Points, in no order, along strands that fork, close into loops and pass close to each other.
(in the rows, 128 means zero)
Two points are linked if the straight distance between their rows is under 103. Some points are linked to none.
J109: [109 122 106 138 146 126 108 122 125 137 162 114 128 125 140 103 111 132
  76 127 141 160 122 137 137 133 116 156]
J569: [143  51  98  57 100 127 119 116  96  80 167  72  80 134 180 128  87 104
 147 121 130 141 180 111 121 125 127 112]
J222: [ 93 192 139 177 166 124 157 123 166 153  84 197 157 116  82  90 145 145
 115 138 123 107  98 165 110 123 151  92]
J389: [ 81 166 153 136 155 124 123 100 190 151  68 199 152 124  81 101 142 132
  99 146 136 109  80 168 104 148 158  77]
J813: [155 145 180 143  88 129  98 124 153 167 181 103 146 135  94 137 165 173
 105 123 134 112 128  76 119  94  81 163]
J781: [155 172  99 106 151 149 101 143 181 179 136 155 120 122 118 121  91 135
 103  74 128 119  83 180 117 106  96 143]
J878: [113 153 130 208 182 107 163 142  99 128 148 135 142 122  96  71 155 167
 120 150 130 128 164 122 127 125 138 150]
J541: [184 161 146 158 141 142 129 138 141 170 173 111 140 139  44 103 163 199
 143  86 129  64 159  90  94  92 105 120]
J895: [120 165 183 132 117 111 158 131 170 115  30 200 140 125 112 165 175 127
 174 139 109  87  92 129 101 127 156  77]
J633: [163  87 126 131 119 119 115 133  82 109 202  53 105 130 127 110 137 157
 125 113 140 131 188  73 127 117  98 164]
J119: [176 132 168 150  99 131 122 142 116 140 169  92 148 130  96 136 166 168
 157 114 132  95 156  70 124  96  93 138]
J679: [128 101 197  86  99 119  89  87 173 123  80 144 141 147  97 152 144 114
 134 145 133 116 102 108 101 167 137  75]
J930: [ 90 130  95 139 126 121 175 139 113 109  63 161 147 115 185 166 108  75
 160 169 111 163  84 165 180 144 176 123]
J603: [160 147 153 118  93 144 133 145 129 136 127 127 122 123 150 178 138 132
 164 110 115 115 114 116 145 104  89 146]
J763: [ 95 152 183 159  83 110 119 115 152 152 146 129 151 145 117 145 167 142
  86 163 134 142  97  94 142 120 102 166]
J884: [121 159 164 135 139 148  70  92 186 191 179 132 144 132  64  85 148 173
  56 128 148 122 116 107  96 117 103 141]
J825: [109 146 137 210 154 111 180 139  89 118 115 141 157 120 113  98 164 137
 147 161 118 139 152 111 142 128 141 137]
J787: [103 165  96 145 140 119 161 150 136 127  54 188 146 107 165 153 110  93
 158 144 108 136  66 187 160 131 166 118]
J791: [135  74  96  67 101 139 116 123 120 104 179  80  91 135 194 141  85 104
 129 120 134 160 148 119 144 117 112 143]
J471: [111  77 171 107  83 124  96  88 126 108 129  90 145 148 129 142 137 103
 119 162 144 146 134  85 136 164 117 112]
J221: [111  58 130 109 104 114 136 106  77  66 105  88 124 141 161 135 128  77
 169 161 124 149 173  94 140 166 149  86]
J25: [115 176 139 181 149 123 173 135 130 137  77 182 159 118 101 108 158 137
 148 135 110 108 119 143 116 122 141 101]
J929: [ 81 109  79 110 114 121 129 119 150 134 123 128 133 129 183 147  82  78
 100 164 136 189  67 164 187 143 158 154]
J949: [127  82 122 145 152  94 135 121  50  84 160  74 105 118 111  77 147 147
 131 152 144 137 206  96 113 148 141 132]
J514: [120 128 135 122 154 142  90 110 155 142 116 152 141 127  92  93 121 129
  96 118 145 125 124 148 100 147 137  93]
J521: [118 133 197 108 101 111 119 106 182 121  53 167 140 143 105 158 164 124
 142 142 127 104  91 113  96 151 149  76]
J750: [115 153 134 191 178 122 131 131 125 150 176 126 140 127  78  66 148 181
  93 138 145 118 156 116 119 126 122 153]
J840: [152 106 136 130  97 137 116 133 100 128 203  70 118 134 155 142 128 137
 124 115 133 145 153  82 153 108  81 182]
J289: [180 152 168 141 133 141 122 127 144 156 137 133 147 133  38 110 157 181
 154  87 125  54 167  97  78 105 127  78]
J975: [ 86 149 162 117  96  97 129 122 195 133  65 169 141 139 143 176 148 106
 107 160 127 135  44 149 146 148 143 133]
J977: [153 132  54  93 156 154 170 164 110 103 103 151  92 107 188 163  76 101
 193  95  97 117 125 184 149 111 150 120]
J632: [105 152  58 167 181 118 171 164  91 116 104 148 125 105 149 106 102 119
 128 124 112 149 125 183 138 130 170 133]
J105: [118 133 159 159  95 120 183 139  83  91  66 140 149 122 156 176 170  95
 195 176 101 135 133 103 164 130 134 121]
J265: [134 127 188 133  75 118 149 132 109 105  79 130 143 128 136 180 177 114
 192 155 113 116 131  83 139 124 122 110]
J235: [ 94  82  95 107 158 114  99 106  92  97 147  99 108 123 127  78 107 121
  79 145 153 158 163 147 114 164 155 114]
J437: [ 92 129 155 156  91 116 103 110 136 156 185 106 150 146 135 136 145 131
  64 163 140 176 105  91 161 125  91 198]
J352: [132 139 128 158 182 142  96 121 138 157 190 120 124 128  63  57 138 184
  73 119 153 107 163 120  88 132 126 134]
J546: [141 161 112 107 123 143 103 138 171 171 146 143 123 124 149 142  96 118
 103  99 127 141  76 164 145 103  93 168]
J165: [169 155 103 107 161 156 100 142 163 164 133 153 113 131  97 111 100 138
 119  57 134  97 120 171  94 118 109 118]
J571: [102 124  58 146 159 104 178 153  69 101 136 114 108 107 182 109  96 120
 125 142 118 175 138 161 146 128 165 158]
J721: [155 135 206 100  67 122  94 117 165 145 119 119 134 137 114 172 162 146
 131 122 133 107 111  79 109 113 100 123]
J722: [172 137 133 161 118 133 150 156  96 129 166  90 129 128 120 133 154 159
 170 110 127 105 162  92 139 106  95 158]
J259: [ 91 153 188 138  53 104 127 131 156 141 130 132 137 150 151 198 172 123
  94 167 128 146  80  97 160 120 101 184]
J490: [105 106 189 134 113 133  88  81 144 131 137 109 162 146  68 102 164 148
  98 171 151 126 147  83 104 163 131  91]
J885: [149 178 162 140  96 134 101 133 172 187 181 121 134 131 110 138 149 170
  92 110 128 118  99 102 124  83  70 191]
J805: [109 145  60 145 170 123 162 156 115 119  71 175 134 103 158 124  91  94
 146 121 114 142 100 195 145 130 180 112]
J502: [135 117 121 121  95 138 127 134 111 132 184  92 117 131 180 159 113 121
 119 129 127 162 127 111 170 108  89 178]
J231: [119  81  66  82 119 125 157 137  90  90 164  92  84 120 208 133  79 111
 135 139 124 169 148 147 150 110 139 148]
J693: [127 179 122 160 145 125 165 152 133 134  62 190 149 112 132 136 136 119
 162 126 104 113  94 167 132 119 143 108]
J697: [128  71 133 122 131 118 129 117  74  76  88 114 131 131 124 123 133  87
 178 138 125 121 185 100 109 160 155  63]
J216: [ 89 116 156 122  98 131  69  87 163 169 173 107 149 152 116 121 145 127
  46 159 149 167  97 102 135 142  96 177]
J867: [132  72  73  72 148 122 130 122  76  84 133 103  79 122 141  99  84 109
 133 105 132 120 179 155 100 135 153 100]
J5: [ 95  40 109  79 107 118 114  95 105  75 135  81 115 144 168 125 100  81
 129 158 140 165 156 114 140 166 149  99]
J19: [146 170 143 151 137 138 124 132 157 160 141 150 141 126  93 108 142 162
 116 102 126 100 118 130 106 110 100 128]
J680: [146 130 122 105 172 162  81 122 160 150 123 160 121 134  66  92  99 133
  99  75 143  92 136 166  74 135 136  82]
J330: [136 174  64 160 159 136 176 177 102 130 121 138 114 111 164 137 101 125
 153 106 101 131 117 175 150 114 133 153]
J863: [188 125 150  58 125 162  57 112 185 176 141 136 112 139  94 139  98 129
 113  59 136 103 109 134  85 115  99 111]
J574: [150 166 108 146 129 141 153 162 124 136 120 143 128 113 150 148 125 130
 158 107 107 116 113 149 147 108 111 148]
J610: [175 119 121 100 131 148 131 142 114 113 110 136 118 123 142 148 112 111
 179  85 118 101 146 130 116 127 122 102]
J258: [102 125 125 149 116 119 182 133  92  89  57 149 150 123 174 169 139  76
 180 174 105 152 114 133 171 145 160 114]
J307: [130 147 116 139 127 136 104 135 146 163 172 115 132 129 142 123 112 138
  79 113 138 150 104 136 142 112  88 181]
J97: [103 117  73 102 111 136 138 142 131 131 159 114 112 122 210 163  74  97
 119 146 122 187  92 162 186 106 133 170]
J582: [161 141  85 152 158 137 171 162  82 105 111 125 113 121 125 117 131 135
 175  95 109 100 167 136 118 120 132 123]
J384: [129 139 215 106  77 120  83  94 191 158 123 124 143 148  82 151 172 159
  97 135 140 110 114  76  95 121 113 114]
J970: [144 150 192 132  75 129 137 137 135 132 110 131 136 126 128 178 173 142
 157 132 121 107 116  95 132 106 105 135]
J347: [159  91 107  83 135 143 110 125 107 105 137 109 103 128 139 128  96 110
 145  85 132 115 166 130 108 132 124 104]
J817: [131 160 192 131 112 135  87  91 184 182 153 132 146 133  58 109 166 181
  81 126 142 103 123  91  89 108 110 119]
J400: [176 133  91 135 133 138 157 161  83 114 172  83  96 128 144 132 127 155
 162  93 121 111 167 111 138 107  98 165]
J237: [ 76 151 170 131  70  96 133 127 175 138  96 145 142 145 156 197 156 107
  91 175 129 151  56 129 163 138 127 170]
J107: [103 131 154 139 137 143  68  92 160 172 185 118 147 137  86  85 148 159
  43 151 157 150 123 108 114 137 104 158]
J346: [160  92 115 129 149 110 119 132  66 105 186  66  93 125  99  85 133 169
 121 109 143 113 199  96 100 131 119 146]
J602: [ 99  92  85 111 141 115 112 114 107 112 172  95 110 123 162  97  95 121
  73 138 146 177 139 139 143 138 133 159]
J268: [105  99 119 111 170 141  79 107 129 121 137 128 123 126  94  79 115 130
  72 128 157 134 151 152  99 165 150  99]
J486: [133  65  70  61 140 126 132 127 105  78 114 128  88 124 178 127  75  82
 162 115 126 132 150 159 124 136 169  92]
J220: [127 124 184 131 127 138  95  94 148 143 117 139 153 134  58 102 156 152
 116 138 140 100 150  98  87 147 137  68]
J732: [104 108  94 161 148  97 165 139  66  99 158  92 114 120 169 105 121 131
 113 156 131 174 155 126 151 134 145 170]
J204: [136  87  83  72 132 139 128 129 136 105 108 150 105 122 184 150  75  79
 162 114 117 140 103 165 151 134 156 105]
J126: [156 127  57  86 175 148 143 159 128 119  82 174  96 113 157 144  71  91
 171  73 110 101 109 200 123 122 166 106]
J644: [123 127  60 101 140 141 159 152 123 120 103 149 108 106 202 161  74  88
 167 124 107 148  94 186 174 112 162 131]
J768: [107 156 129 203 170 117 185 140  94 111  75 174 159 118  95  88 160 130
 157 155 113 117 149 135 120 134 162  94]
J170: [ 74 160 174 124 119 108 123 100 207 141  62 179 150 138 100 135 156 127
  94 163 135 125  64 150 116 156 149 101]
J482: [165 132 165 122 128 142 103 120 144 144 118 140 144 132  65 114 140 154
 144  98 132  83 157 114  81 127 122  78]
J356: [121 149  94 136 116 139 149 159 111 139 166 110 115 118 195 163  95 117
 127 132 112 164 107 148 183 101 111 186]
J988: [161 166  71 123 174 148 161 170 129 124  67 188 119 116 133 139  89 105
 179  74 101  84 110 197 120 120 149 101]
J7: [ 94  95 195 115  87 113  98  79 158 124 100 114 158 152  96 139 160 113
 109 182 139 134 117  94 116 182 131  98]
J481: [162 129  70 120 148 144 168 163  79 101 134 109  92 120 162 138 109 131
 171  95 110 115 162 144 134 117 124 139]
J999: [167 151 124 156 173 142 113 135 137 160 192 108 125 140  42  73 143 199
 111  90 147  77 175 109  85 113 112 131]
J61: [123 108 119 186 163  88 168 139  54  93 159  90 114 121 126  85 152 151
 135 156 133 151 192  98 136 132 143 170]
J570: [112  68 128  80 101 127  98  93 136 106 133 100 127 148 160 139 102  84
 119 146 140 162 121 118 147 161 128 116]
J631: [ 97  95 120  99 105 120 113  99 154 123 103 128 140 138 162 152 108  76
 108 161 134 166  77 146 167 164 141 129]
J103: [172 142 117 137 134 149 167 161  91 108  91 138 122 115 129 152 140 122
 208  99 100  86 159 122 125 116 123 106]

A piece is two or more points that can be reached from each other along the links. Count, over all rows, the pieces, the separate loops (a circle has one, a figure eight two, a Y none), the forks (points with three links) and the tips (points with one).
pieces -> 4
loops -> 4
forks -> 6
tips -> 6

How many points has the smallest loop of links through each point below? Write none if it is on no loop.
J817 -> 22
J105 -> 11
J781 -> 10

A tip is a point with one link. Name the tips that can be reached along the links from each point below, in the order of the rows.
J97 -> J895, J697
J644 -> J885, J988
J791 -> J569, J231
